Points on a hilly landscape, in no order, each with its height.
A ball rolls from a point to the lowest of its 2 nearest points, and stops where none of them is lower. Distance is the straight distance between rows; heights are no part of it.
nabe h=586: [144  96 146 188 178 109  71 100 132  76 128 164 146  88 151  89 143  98
 109 167 172 115 164  85 100 123  96 100 145  93 161 101 119 169 146 122
 171 151  80  81 109  95 167 128  45 108 155 147 140 107 130 154 162  82]
ved h=500: [167  94  87 157 137 134  76 142 176 144 122  95 162 133 105  58  98  58
 107 175  99 197 167 135 154 102 125  94 134  95 119 108 127 160 164 108
  95 122  89 164 201 140 100 166 117 140 153  89 134 102 129 163 138 164]
Dafev h=633: [127 137 110 183 176  95  62 110 146 168 127 134 160  69  97 121 133 106
 125 182 116 171 161 150  65  74 102  67 121 119 113 126 181 133 143 117
 114 113  74 165 147 111 135 111 116 133 150  92 120 144 124 197 162 127]
pobem h=459: [127 183 140 149 122 121 128  95 138  93 151 191  80  89 156 181 134 144
 157 146 147  92 111 140 125 139 130 146 143 134  93 106 144 135 131 129
 120  89 161 130 146 108  92 107 170 169  45 135  95 116 119 123 110 127]
riba h=458: [ 71 144 110 174 154 122 120 105  76 100 137 132 115  78 151 154 114 191
 116 168 158 111 110 144  69 127  92  92 104 110 168 124 149 135  99 131
 156 129  77  92 103  81 178  80  98 117 133 147  89 139 132 187 156  91]
Kobem h=484: [132 100  81 164 110 153 108 132 132 168 160 103 163 154 116 129  86 103
  85 180  96 145 129 134 155 149  78 104 119  91 156 101  83 171 102 146
 126 124 115 138 198 157 123 149  91 127 162 125 104 118 156 135 146 134]
Kar h=336: [126 144 221  87 145  85 161 178 119 101 102 115 142 127 134 137 123 161
 100  95 155 130 153 124 104  76 154 113 147 159 168 131 160 133 147  93
 114 107 101 126  86  67 169  86 158 106 126 127 126 180 106 124 157 119]
gofe h=219: [ 95 102  94 164 106 132 126 123 126 132 144 157 106 133 125 106 106 122
 134 111 138 166 104 117 140 177  94 174 110  85 112  95  36 167  92 171
 133 136 178 149 131 163 110 142  71 135 107 214 137 103 155 121 126 111]
Femat h=278: [138 118 137 107 122 146 126 151 112 130 111  92 178 157 140 144 120 147
 101 116 125  92 140 113 132  96 121 119 142 138 181 154 141 123 130 109
 145 138  99 109 113 134 163 122 132  99 177  72 130 165 127 108 138 149]
kasi h=119: [147 187  97 141 130 159 107  92 116 105 132 165 135 106 165 180 161 162
 164 147 119  55 164 145 125 107 138 131 139 134 115 143 192  96 146 129
 154 142 121  88 117 112 112 116 146 152 110  78  91 103 123 114 104 128]
sul h=497: [149 166 142 167 126 141 103 130 132 169 157  93 177 146 120 187 102  98
 101 183 105 112 152 143 160 111  93  92 121 131 168 108 165 145 119 129
 119 112 100 167 191 139 145 131 129 140 140  53 115 139 132 126 162 154]
lodo h=184: [104 133 164 126 106 104 151 133 165 118 153 126  84 142 128  98 117  83
  91 117 121 176  62 107 166 116 130 174 179  88 144 110 147 112  95 102
  65  81 101 150 155 124  87 162 156 183  94 144  80 131 117 141 144 135]
dezir h=269: [101 102  78 161 124 123 120 133 142 135 144 159 116 125  98  87  94 107
  99 159 140 217 119 124 145 141  95 171 113  89  96  94  43 178 120 138
  97  99 158 193 131 172 118 153  68 129  92 207 145 108 160 151 147 149]
fanak h=457: [147 131 154 173 138 125  87 132 163 169 145 107 168 137 119 120 107  56
 107 172 110 171 157 128 150  98 106  96 137 106 151  99 156 153 130 120
 103 117  78 167 208 138 134 154 135 152 146  67 121 132 135 154 168 141]
furup h=153: [154 111 152 129 123 159 116 114 172 137 138 195 110 167 106 109 123  74
 192  88 146 126 183 128 160 207 126 138 103 127  79  83  60 159 135 186
 121 166 204 182 142 155 113 161  96 147  70 178 175  98 132  90 109 122]
rovi h=344: [160 178 206 121 148 108 125 138 166  81 122 171 117 119 160 137 151  97
 144  98 151 116 176 128 137  85 134 137 180 136 119 129 173 152 183  88
 108 112 139 125 116  99 112 135 168 152  65 106 139 138  95  99 136 124]
liled h=283: [112 139  86 139 125 144 125 101  66  98 108 131 117  80 160 125 152 186
 183 105 147  95 122 140  89 152 134 127  91 138 138 140 126 101 124 160
 198 176 126  71  70 113 153  95  82 106 149 146 124  97 131 134 106  64]
zito h=253: [108  94 165 121 131 111 148 153 133  85 116 113 102 146 152  61 127  86
 103  71 149 140  93  70 153 118 112 167 183  76 198 123 119 128 106 113
 120 138  88  96 117 117 121 161 119 142 148 154 111 126  97 144 131  95]
kivuf h=444: [127  97  56 149  99 148 117 130 147 155 137 127 133 151 110  91 105  94
 110 154  96 193 117 140 172 112 127 145 144  86 124 121  90 148 125 126
  87 103 124 168 167 183 103 172 114 152 109 115 100  99 156 137 117 176]
Kuvur h=18: [144 109 108  68  92 173 147  99 157 176 131 150  93 185  96 120 155 107
 194 109 112  96 138 141 159 182 178 131 111 161  55 140  85  86 139 146
 119 165 191 143 137 185 100 166 147 154  91 130 157  99 157  91  82 149]
bofi h=199: [138 147 165 154 148 150 116 134  71  91 122 126 146 145 140 155 137 139
 109 132 162  49 129 116 127 102 125 113 128 110 212 124 166 148  87 149
 140 137  78  97 105  49 190 120 124  93 185 108 124 164 111 107 143 123]
vives h=516: [151 148  86  91 110 168 134 106 126 143 140 101 163 172 140 153 147 133
 127 132  70  68 120 109 161 128 152 159 124 124 136 157 168  63 117 136
 141 142 116  94 138 126  82 156 171 138 159  70  89 120 128  97 100 148]
Mugu h=424: [129 139 130 120 109 128 136  99 126 103 148 183  39 100 165 127 146 132
 185 113 130  87  94 118 121 156 158 158 131 146  83 113 131 121 125 146
 131 127 173 105 139 129  83 123 164 177  66 162 100  84 122 130  81  87]
kugum h=772: [130 121 117  98 136  81 158 199 159 130 118 100 124 123  83  96 105 111
  86  91 102 218 115 175 120  92 179 118 138 147 100 145 122 111 162  64
  91 102 159 172 101 137 106 142 159 126 125 132 151 150 120 125 140 166]
Busak h=549: [134 132  97 126 105 146 128 145 141 166 137  97 179 151 120 166 105 152
 116 137 104 130 135 145 155 116 117 128 128 155 124 133 107 130 142 122
 112 115 149 146 140 186 118 126 134 106 135  87 130 151 151  92 139 177]
Tezum h=421: [ 67 112 153 159 154  96 135 125  90  80 120 143 110  88 139  96 121 159
 110 131 175 144 121 114  74 106 122 105 124 105 178 128 144 128 114 119
 141 128  52  91  97  71 175  94 102 115 142 166  93 135 111 199 161  81]
dul h=262: [131 159 190  99 127 116 158 138 137 103 121 109 111 148 148 118 132 107
  80 108 111 119 109  90 150  87 149 148 170 121 176 140 198 102 113 112
  83 105  73 134 136  78 144 123 183 160 135  95 108 143 112 143 152 146]
zif h=479: [132 100  77  94  92 155 128 112 130 129 130 119 135 161 146 110 158 109
 162  92  80  94 113 111 164 148 150 160 138  94 133 146 131  84 116 138
 147 170 123  97 130 150  83 177 138 145 152 118 102  97 142 114  82 120]
dizon h=689: [117 146 147 133 137 135 120 110 114 170 102  96 171 114 118 124 130 127
  98 143 120 134 135 127  93  65 128  72 133 121 176 154 187  88 121 121
 102 131  24 129 134 102 177  95 154 129 173  58 119 150 129 181 164 145]
Gar h=299: [175 187 147 124 117 150 120 113 147 133 150 129 164 159 151 191 134 103
 133 145  93  74 156 125 169 101 133 134 140 141 137 133 193 117 141 111
 113 102 129 138 171 122 111 140 169 158 115  40 103 128 117  85 120 183]
tipu h=662: [112 125 160 148 166  85  98 137 129 177 123 118 171  96  91 110 125 120
 101 145 125 167 147 136  50  67 111  57 120 129 165 145 163 130 123 121
 113 110  58 154 119  92 173  92 131 112 176 100 130 172 113 186 183 115]
redes h=311: [149 176 183 107 139 119 140 123 127  91 136 144  90 149 157 155 149 119
 124 129 112  69 110  95 151 110 146 167 151 134 147 135 201 122 120 135
  90  91 104 110 142  70 118 115 201 175 112  96 114 143 102 105 117 149]
dut h=284: [139 161 204 102 135 111 137 155 112 103 119 133 132 123 148 179 127 155
 127 117 166  82 154 121 112 111 116 125 142 162 139 116 145 166 146 111
 129 104 135 123 105  85 159  92 161 108 110 112 150 184 106  98 136 126]
podum h=409: [122 105  93 101  91 162 145 108  87 125 126 102  97 133 120 131 162 111
 189  80 104 108  97 130 133 216 120 126  92 128 115 122  96 111  90 177
 169 194 149  96  98 132 120 135  87 103 147 202 125 111 139 123  94  72]
gizov h=515: [135  93  76 151 115 156 115 112 119 135 157 108 161 169 134 109 108  87
 120 152  89 108 141 118 156 163  97 115 126  49 174 116  99 149  97 156
 166 157 104 106 182 138 119 176  92 127 184 129  90 100 129 140 115 107]
Sut h=196: [153 173 131  97 118 152 138 131 101 157 135  69 178 178 128 194 122 152
  80 151  90  72 111 120 149 113 125 128 113 157 169 146 170  99 108 135
 118 119 107 111 128 106 144 109 168 108 183  55 113 164 115  92 136 181]
Dudo h=186: [107 120 178 116 140 105 158 136 143 111 115 115 113 136 133  70 124  73
  78  93 127 163 102  93 124  93 127 124 180  87 193 144 164 112 101 106
  88 125  50 125 133  96 139 146 149 151 147 134 103 133  99 183 163 114]
kedo h=158: [151 127 136  64 107 179 151 112 105 151 121 108 105 161 101 159 160 132
 189 101 134  71 149 145 127 214 146  79  89 200  86 144 116  96 121 150
 169 200 181 110  90 148 152 122 107  91 128 157 170 138 135 102  97 102]
Rog h=321: [109 126 168 104 135 106 159 148  84  79 104 117  93 118 165 133 129 182
 116 111 152  93 104 105 107 110 152 150 134 137 164 123 166 116 113 145
 128 116  91  89  99  66 141  89 164 140 134 149  92 133 118 145 120 112]
losad h=753: [ 97 152 120 113 109 112 155 109 125 158 143  78 113 131 110 154 114 167
  78 168  93 133  52 129 133 107 132 137 119 123 149 136 186  73  83 128
  83  79  86 134 158 120 119  92 169 172 125 103  81 146 150 152 136 157]
beg h=536: [149 113  49 146 151 132  91 157 159 140 102 101 144  99  81  55 107  62
 120 153  87 197 150 149 127  77 154  87 137  87  83 130 149 106 170  79
  94 110 123 183 167 138  96 177 116 140 119 101 132  93 120 171 129 169]
mez h=313: [111 103  80 168 149  96  94 141 145 163 146 146 128  91  71  80  92  95
  93 186 130 227 118 129 109 118 102 113 106 103  86  93  86 174 126 115
  99  81 144 202 135 139 121 151  67 122 119 191 130 121 143 188 156 143]
tovu h=520: [145 120 119 143 139 121 111 163 151 150 127  99 188 131 110 151 105 160
 114 144 129 148 170 144 143 117 108 111 115 178 114 135 102 169 176 109
 121 129 160 170 126 176 144 114 107  81 147 108 176 160 150 108 163 172]
dab h=306: [104 123 183 106 112  99 163 161 129 131 143 111 112 134 129 169  96 142
 109 108 163 127  84 120 131 159  99 155 144 136 131  94  84 167 106 125
 113  86 163 140 123 127 127 109 155 111 112 163 141 180 115 102 130 128]
Boni h=443: [141 109  82  70  82 180 135 103 108 129 116  94 123 152 126 118 182 101
 198  90  98  86 128 120 144 195 158 132 100 133  99 147 130  69 123 155
 163 212 125  79 101 152  98 163 116 110 147 149 130  98 147 110  89  97]
romi h=339: [131 136  69 145 154 145 105 130 137 133 102 146 140 101 103 124 124 177
 146 154 131 177 161 169 133 125 130 137  91 150  55 141  88 139 157 118
 123 112 184 185 128 181 122 122  93  95 105 142 175 105 145 130 134 176]
dipo h=206: [144 139 164 178 157 148  96 116 131 123 145 129 153 123 145 139 127  66
  90 174 133 103 167 103 128 121  91  97 146  84 186 100 168 164  98 144
 131 122  48 111 179  95 173 141 103 125 163 102 121 128 109 141 168 106]
vuf h=163: [151 106 178  58 109 132 149 152 122 135 119 117 102 156 133 139 145 125
 159  75 144  61 132 101 125 160 150 121 130 181 118 137 116 132 134 140
 143 157 169 106  93 124 146 121 160 115 142 116 173 159 116  81  89 102]
ros h=216: [139 191  61 143 118 161 113  75 125 147 132 158 145  97 145 189 152 195
 174 166 114  78 156 171 114 132 138 123 111 151  73 150 141  85 143 143
 165 147 166  99 114 145  89 103 134 122  92  96 112  96 136 116 107 133]
rulu h=379: [ 97 134 196 133 159  85 141 152 100 100 112 138 137 103 131 124 123 173
 107 124 176 135 155 120  81  84 140  93 129 131 190 130 166 139 130 102
 132 111  74 123  80  45 191  81 117  96 136 149 111 167 108 157 173  94]
reden h=230: [169 110 112 142 120 141  93 117 176 102 122 171 138 152 148  91 137  96
 191 114 116 132 208 132 172 134 147 148 145 104  95 127 124 158 176 134
 137 167 178 153 151 151  94 171 108 143 116 127 170  84 124  90 112 140]
buvil h=795: [108 141 166 117 154  82 184 153 144 127 120 182  91  99  95 125 110 123
 124 126 176 221 128 177  95 143 181 149 106 161  44 129  86 154 160  91
 118  64 195 179 115 129 103 124 157 130  38 202 159 105 103 130 124 130]
voru h=558: [134  96 127 187 163 106  81 107 156  99 150 166 136 112 153  79 122  78
 108 167 152 155 154  88 144 144  75 123 162  73 146  84 110 182 136 127
 141 146 110 113 140 120 127 157  64 136 130 172 132 104 123 150 149  91]
reg h=307: [151 115 171 131 136 133 122 147 154  78 111 138 132 155 166  75 145  64
 124  77 138 114 153  79 161  95 134 152 194  91 190 137 142 138 140 106
 128 144 103 107 120 114 131 180 124 139 141 109 128 122 100 114 132 114]
fali h=771: [121 190 103 119 105 125 130 108 134 179 139  92 141 124 104 189 116 175
 101 185  94 123  87 155 137  98 131 122 111 155 130 131 168  64 123 124
  98  80 113 135 148 138 112  92 163 156 102  64  91 151 155 120 139 180]
lafa h=164: [118 106 121 115  83 142 145 131 130 140 148 144  86 161 121 129 120  91
 153  85 127 113  88 111 155 199 112 162 129 102 109  88  50 149  86 174
 122 137 186 145 133 143 100 156 122 136 118 193 135 122 136  95  95 106]
balo h=494: [ 93 109  98 168 156 114  96 115 101 139 139 125 151  85 129 137 112 157
  93 180 141 149 119 137  82 130  67  89 110 120 150 127 121 157 117 125
 164 134  98 115 124 128 169 100  74  97 148 150 124 148 151 173 168 108]
gup h=359: [140 114 117  75 104 158 158  93  92 126 139 139  43 120 128 107 159 139
 199 100 111  88  99 125 126 210 175 125  93 192  81 140 144  78 121 157
 154 183 162  80 111 133 118 126 126 144  94 180 123  91 137 132  67  68]
pep h=215: [123 176 137 154 142 129 109 116 105  94 131 157 131 102 162 181 136 162
 136 142 146  81 157 137 114 113 107 121 137 136 139 123 166 147 132 121
 148 122 128 118 114  99 145  98 127 128 104 110 116 146 124 119 135 116]
rig h=224: [128 127 118  92 113 157 139 108  87 140 101 118 114 105 135 124 162 177
 201  93 131 104 140 150  93 178 149 114  85 181 101 160 119  89 125 154
 188 192 149  75  73 138 147  98  93  95 148 143 159 107 136 109  99  84]
Tiza h=404: [139 140 116 169 126 111 102 130 165 138 151 155 124 127 109 108 119  74
 121 155 125 192 126 146 163  96 125 133 166  91 124 108 142 142 145 109
  78  90 120 183 167 150  96 170 127 168  76 116 104 117 135 148 141 154]
tono h=288: [161 143 155 136 146 115 101 133 162  93 110 177 114 121 153 107 155  98
 171  95 146 133 182 128 141 114 130 141 161 129  87 139 130 164 188 109
 130 145 179 134 120 138 109 150 131 138  82 130 172 107 105  93 121 119]
zes h=510: [146  84 136  62 100 141 143 139 132 111 123 122  76 157 148  84 159  91
 170  57 100  79 100  78 147 154 167 168 146 137 129 139 134  94 119 146
 133 155 138  92 117 123 101 159 165 152 144 133 125 122 125 103  80  87]
patig h=394: [146 146 111 108 108 159 139  71 130 133 142 188  58 117 138 136 165 126
 211 120 122  79 121 144 140 178 168 123 107 168  55 135 127  89 136 149
 147 160 194 124 134 149  97 133 144 172  59 152 123  76 142 123  68  95]
soka h=358: [122 135 115 177 155  77 100 144 166 175 165 152 126 103  62  80  98  64
 106 168 131 219 119 144 109  89 120 110 140  97 104  98 127 149 128 103
  78  67 136 213 139 123  99 161 116 156 106 152 117 128 113 166 165 129]
ziko h=231: [167 163 142  85 122 147 129 112 156 127 122 145 132 145 149 160 148 139
 144 123  96  68 147 117 142  97 156 140 145 163 100 158 175  96 165 102
 113 111 140 108 140 127  95 121 198 161  98  49 114 130 128  78 106 166]
zetik h=200: [174 156 144 117 119 143 132 107 123 114 162 135 134 199 140 181 157  65
 138 134  81  67 115 119 183 155 134 167 135 114 142 111 149 135 103 160
 127 118 141 129 167  93  86 177 193 143 148 106 103 136  98  83  93 145]
Lig h=100: [142 125 102 127  82 150 139 119 147 133 165 155 126 178 131 141 113  64
 148 117  99 105 118 121 187 180 115 170 144  75 125  77  71 145  97 174
 119 114 168 162 168 143  80 182 134 150 106 160 103 101 138  86 100 128]
zir h=783: [112 123 127  98 143  72 186 193 139 126 110 133  99  91  86 106 103 125
 102 106 126 231 129 185  92 116 200 137 121 156  58 144 104 118 156  73
 106  73 189 177 103 126 106 134 160 121  93 174 158 118 112 121 126 149]
Mekel h=243: [ 75 123 125 164 103 113 136 117 134 141 169 130  91 122 121 119 105  97
  97 152 129 178  64 119 145 135  96 146 157  75 147  99 127 134  68 116
  83  80  96 149 161 138 103 157 122 172  99 170  73 128 135 167 147 124]
ter h=298: [ 74 141 157 177 131 106 124 109 125 159 174 118 113 108 117 141  91  98
  88 170 139 153  82 120 113 141  68 114 138  80 164  88 149 148  56 133
  93  87  72 148 156 107 139 125 119 141 124 161  99 155 111 174 169 109]
kom h=601: [132  84 120 171 153 121  85 111  95  67 102 149 151  89 140  68 156 134
 141 124 178 100 149 101  90 104 137 105 120 109 173 155 123 125 161 125
 188 177  89  74  85 109 176 122  50  91 173 122 148 103 131 146 139  93]
Vifef h=179: [166 128 134  89  91 155 133 119 153 132 151 137 134 191 141 144 134  59
 168 105  83  73 136 114 188 169 150 158 145 112 108 107 115 124 132 144
 121 137 162 143 167 131  81 187 178 149 123 114 119 119 131  70  83 139]
monu h=92: [140 114 103 118 113 167 133 103 158 152 127 195  94 161 107 130 135 103
 189 111 134 128 152 154 150 166 148 143 108 137  59 121  52 133 135 171
 119 132 198 181 140 187 101 149 131 159  70 148 156  79 154  97  97 158]
Libos h=495: [115 176 130 182 148 107 105  93 143  96 145 205 109  67 160 161 128 156
 156 151 174 153 149 153 104 137 112 144 125 143  86 105 124 164 152 114
 138 102 167 157 127 117 119 101 123 135  44 167 127 119 129 143 139 103]
pagil h=157: [148 107  84 130 132 175  98 108 153 125  98 176 106 150 106  80 145 113
 209 115 122 153 193 159 152 159 155 153 108 129  40 136  85 127 153 159
 133 164 195 176 141 177  97 158  88 138 102 145 176  68 131 103  95 174]
Sito h=281: [105  76 186  69 113 102 186 174  84 133  94  82  71 123 149 110 133 185
 128  81 149 117  83 101  90 166 163 142 100 188 104 136 116 124 125 159
 158 147 153  81  99 126 148  91 150 119 133 172 139 121 126 112  74  84]
vas h=360: [181 144 165 118 114 151 125 149 154 129 151 120 185 183 151 164 110  85
 140 108 101  89 188 112 179 118 132 133 148 141 152 118 139 163 158 111
 131 127 147 147 162 139 125 163 158 125 144  56 140 135 114  66 126 167]
Nupus h=349: [121 103 148  76 101 122 174 168 127 144 135  75 121 170 127 155 111 150
  99  94 111 103  71 110 136 151 122 157 134 148 136 121  91 139 106 135
 120 112 151 120 130 139 125 115 171 115 163 118 139 181 128  84 109 145]
tuda h=333: [ 77 100  89 145 119 119 141 121  65 104 116 109 113  88 149 118 124 188
 139 116 144 131  78 131  95 152  98 141  94 112 155 138  96 120  96 148
 187 161 127  75  88 132 156  99  78 114 161 166 119 113 139 158 115  80]
pabuv h=97: [151 174 133 131 128 139 133 108  99 128 159 101 138 186 133 201 142 111
  91 167  84  75  89 131 165 131 115 146 113 124 167 131 173 119  88 161
 116 106 116 120 150  91 122 127 173 129 166  84  98 148  98  96 116 164]
soves h=489: [131 121 134 120 130 142 134 148 143 162 119 127 151 147 113 177 112 166
 145 112 142 109 158 151 125 169 104 117  98 179  95 123  55 161 147 149
 139 136 200 162 126 178 142 102 118  87 139 134 193 155 148  83 141 151]
ripu h=576: [127  95 116 159 149 153 105 103  96  81  99 137 165 102 136  82 148 126
 128 124 168  88 146 101  90  86 137  91 136  92 188 169 143 103 134 130
 149 167  46  61 121 109 173 123  96 104 185  87 105 108 126 155 134 123]
fofad h=323: [136  99 141  68 113 130 176 127  65 134 135 103  60 134 121 133 144 165
 159 108 135  75  83 120 110 203 162 115  78 199 106 130 139 116 106 177
 164 162 168  78  94 105 143  99 145 121 129 175 135 127 124 112  67  71]
Kopob h=282: [ 87  89 168 117 127  79 160 179 114 103  95 102 113 118 133  91 129 155
 112  82 152 183 110 123  99 127 126 153 127 132 137 136  88 147 135 104
 163 143 136 111  87 135 145 107 107  97 143 185 159 144 117 138 133  91]
Selar h=334: [ 70  70 130 104  99  99 182 167 112 136 102  88  91 122 119 103 122 181
 113  88 137 204  62 137 109 142 144 176 109 139  91 137  59 125 112 123
 138 125 151 113 115 170 118 109 121 120 136 194 141 125 147 134 103 121]
Tefaf h=571: [141 141  56 145 166 121  89 134 136 138  97 115 150  62  88  87 129 118
 128 164 108 181 157 164  98  63 153  79 127 119  78 167 185  77 179  65
 113 115 122 158 127 127 114 144 118 125 116  85 128 106 106 191 122 154]
Tadeb h=396: [ 97 106 117  76 106 124 170 160 114 156 123  42 143 155 116 143 104 194
  59 116 106 137  58 112 126 121 115 148 125 141 160 147 118  95  92 127
 119 117 102  96 120 138 136  98 152 120 175 106 107 172 148 126 130 154]
balaz h=604: [152 138 107 159 161 116  81 128 144 132 121 127 170 101 115 123 135 124
 121 167 122 160 178 153 115  68 122  82 137 139 122 152 188 130 175  89
 120 131 105 151 135 138 138 128 116 118 123  75 136 141 119 165 148 150]
Deto h=754: [122 119 110 113 128 101 139 147 146 120 114 106 122 119 116  91 136 134
  96 116 109 189 102 153 126  79 152 128 155 126 129 165 159  95 148  86
 101 123 110 133 116 136 106 128 153 145 121 118 106 137 126 166 132 148]
feso h=267: [115 139 149 132 140 133 153 121  71  86 122 120 101 135 150 132 129 152
  93 132 148  74  90 107 129 110 140 138 135 103 202 135 177 117  75 162
 107 124  55  86 110  57 168 106 156 133 183 134 102 139 112 154 136 128]
Vanag h=462: [102 118 137 114 133 127 164 149 127 175 106 111 129 128  99 173 108 217
 126 123 158 159 126 176  98 154 122 125  76 202  75 135  42 145 140 134
 139 116 192 150 114 182 152  75 127  69 130 144 195 163 159 108 133 153]
lom h=545: [129  87 103 138 130 157 117 114 105 104 124 114 157 150 143  96 134  92
 123 117 124  88 136  93 135 127 121 117 149  69 197 149 126 116 101 143
 163 164  70  80 143 127 148 167 103 123 194  98 100 108 122 138 118 112]
tetuk h=287: [ 99 133 140 189 156 116  90  93 143 141 145 133 133  87 134 120 126  70
 110 165 123 155 127 115  95 122  82  95 147  69 161 106 167 139  92 146
 107 116  31 128 166 111 144 125 113 142 143 129 101 123 119 190 172 101]
sak h=268: [147 115 146  98 121 146 136 147  70 100 108 102 139 152 131 140 153 145
 137  87 154  47 104 110 122 119 160 140 117 139 190 130 142 122  89 165
 155 151 106  75  74  62 163 116 147  95 204 118 129 162 119  88 109 109]
damu h=207: [144 139 149 154 140 131 109 123 170 129 147 191 130 128 132 136 108 111
 151 119 168 133 153 121 151 180  96 152 119 120  95  78  57 185 141 157
 116 119 200 173 141 153 111 138 107 138  71 180 169 115 133  95 140 125]
lanu h=529: [149  93  76 181 164 127  69  94 125 128 132 131 177  82 144 133 117 139
  98 210 136 130 171 132  96 138  80  70  97 120 126 120 110 173 148 137
 183 158  99  99 137 136 154 107  49 100 182 133 142 107 156 168 160 124]
gib h=373: [ 89 102 106 119  97 135 156 128  95 141 120 108  96 111 136 128 130 175
 153  91 123 143  80 138 107 178 113 152  93 131 108 131  69 123  88 160
 171 158 163 100 109 158 128 102  97 118 148 187 137 117 149 123  99  95]
fus h=335: [133  86 113 113 123 132 116 149 124 117 101 104 163 145 142 103 143 143
 138  92 130 114 154 116 127 111 128 129 134 127 157 158 113 134 147 119
 165 171 125 105  91 159 150 136 100  95 179 108 163 131 127 101 124 122]
Toka h=550: [141 154  71 102  97 164 148 111 127 175 149  98 165 164 111 187 120 157
 120 153  78  80  95 140 153 139 131 146 111 137 113 140 111  90 112 149
 131 116 149 116 139 153  86 133 152 113 141  96  99 135 139  82 106 162]
ruz h=386: [110 154  99 143 160 111 134 128 127 143 110 159 141  80  90 165 111 203
 134 162 157 209 150 188  93 126 137 126  61 195  48 130  89 146 155 109
 132  74 188 203 117 156 137  85 110  80  85 160 175 135 150 152 144 153]
naka h=228: [118  97 189  75 121 103 164 183 127 105  85 102 100 129 148 106 144 155
 123  64 151 127 120 112 108 119 154 143 141 157 133 140 108 133 146 120
 143 139 136  99  93 123 141 104 151 117 134 141 155 145 114 105 109 100]
Roki h=91: [100 159 191 164 140  94 143 116 165 135 157 150 101 125 125  99 116  68
 104 131 131 170 112 112 135  94 113 121 173  82 164 107 187 111  99 104
  65  96  77 161 141 100 123 144 152 174 107 136 100 129  89 172 166 105]
tir h=355: [165 134 179 122 131 129 121 160 170 108 117 113 165 177 155 105 121  69
 106  85 115 138 169 105 169  84 137 130 183 124 165 137 144 150 167  88
 109 132 115 140 139 135 131 173 149 134 135  74 134 143 102  91 150 154]
gadur h=527: [117 144 131 197 169  92  85  99 155  94 150 196 123  80 150 108 128 119
 122 165 172 174 146 116 119 143  88 140 138 113 101  85 120 173 147 102
 139 124 153 148 116 120 129 134  73 128  83 198 140 113 124 154 156  94]
pima h=714: [115 153 112 104 133 151 144 110  88 140 101  92 149 115 128 135 133 195
  94 150 135  93 114 121 107  83 141 102 123 126 177 171 186  58 123 131
 108 137  39  72 115  92 169  87 152 132 168  69  88 130 139 170 143 150]
Rer h=735: [103 129 105  98 127 126 155 118 124 139 119  92 122 118 120 105 130 174
  88 137 105 144  81 116 122  94 142 131 136 119 152 166 181  61 120 119
  97 126  61 100 134 118 122 104 160 163 136  95  79 125 144 183 132 147]
kol h=261: [117 125 154 137 122 108 132 153 154 118 138 153 118 130 134 120 112 120
 126 106 153 160 116 122 146 141 103 159 154 114 117 100  87 165 136 110
 104 103 168 154 128 147 112 136 125 125  88 166 143 140 123 111 141 120]
rupon h=286: [130 157  75 154 139 152 107  92 126 145 118 161 148  98 134 167 139 197
 167 152 136 132 161 173 117 144 123 124  92 161  68 144 100 117 141 139
 161 146 187 136 121 171 117  98 108 104 103 127 160 106 150 118 119 142]
pof h=93: [147 110 138  55  97 153 168 121 137 173 132 117  99 182  97 154 143 139
 165 101 122  68 118 127 142 195 160 108 106 190  76 137  93 100 137 139
 136 158 203 132 119 161 134 135 155 124 118 121 171 148 138  82  83 131]
gumi h=436: [ 97 127  74 104  87 130 162 142 118 196 133  58 151 136  92 167  99 209
  76 147 103 161  60 145 120 117 122 141 102 152 122 140  89  86 106 128
 113  98 127 104 117 177 115  96 132 104 136 107 112 157 170 132 132 172]
ture h=112: [154 130 172 160 157 138  95 140 115 108 126 134 181 124 140 140 126 116
  98 151 161  73 176 104 123 100 102  98 141 123 192 109 154 174 126 123
 158 133  88 109 130  88 192 130  84  96 169 101 144 158 125 107 174 114]
ramob h=429: [ 94 145 100 129 123 117 146 131 117 169 134 116 153  97  98 203  96 219
 116 162 146 170 112 179 101 126 113 118  80 186  95 127  81 127 129 127
 128  81 172 155 116 169 135  61 132  82  97 134 146 159 169 125 148 158]
meli h=384: [134  85 115 148 149 100  99 147 128  84  95 127 128 126 136  53 146 111
 131 101 132 158 152 113 132 123 127 141 142  97 126 150 104 148 169 104
 156 164 143 121  99 147 132 147  72 103 149 155 181 102 114 137 130 114]
Teve h=395: [162 169 152 123 149 100 120 148 154  90 102 156 133 103 136 130 160 123
 133 114 127 151 185 165 117  56 160 112 160 154 108 168 195 116 198  68
 110 121 133 138 103 103 111 121 167 147  83  91 133 133 111 126 136 147]

Call two points neighbours if one is among the 2 nearest of the other. Go from one point of each pair to the other, from neighbour to neighbour, staying as low as possible. Name the highest point that can't be avoided.
Dudo, ziko -> redes
fanak, ziko -> sul
Kuvur, pabuv -> meli
pabuv, Lig -> zetik
Dudo, ture -> ter

Where does a ball stop that starts at each point below?
zir -> fanak
gib -> Kuvur
gizov -> Lig
soves -> kasi
gadur -> naka
losad -> fanak
lanu -> kasi
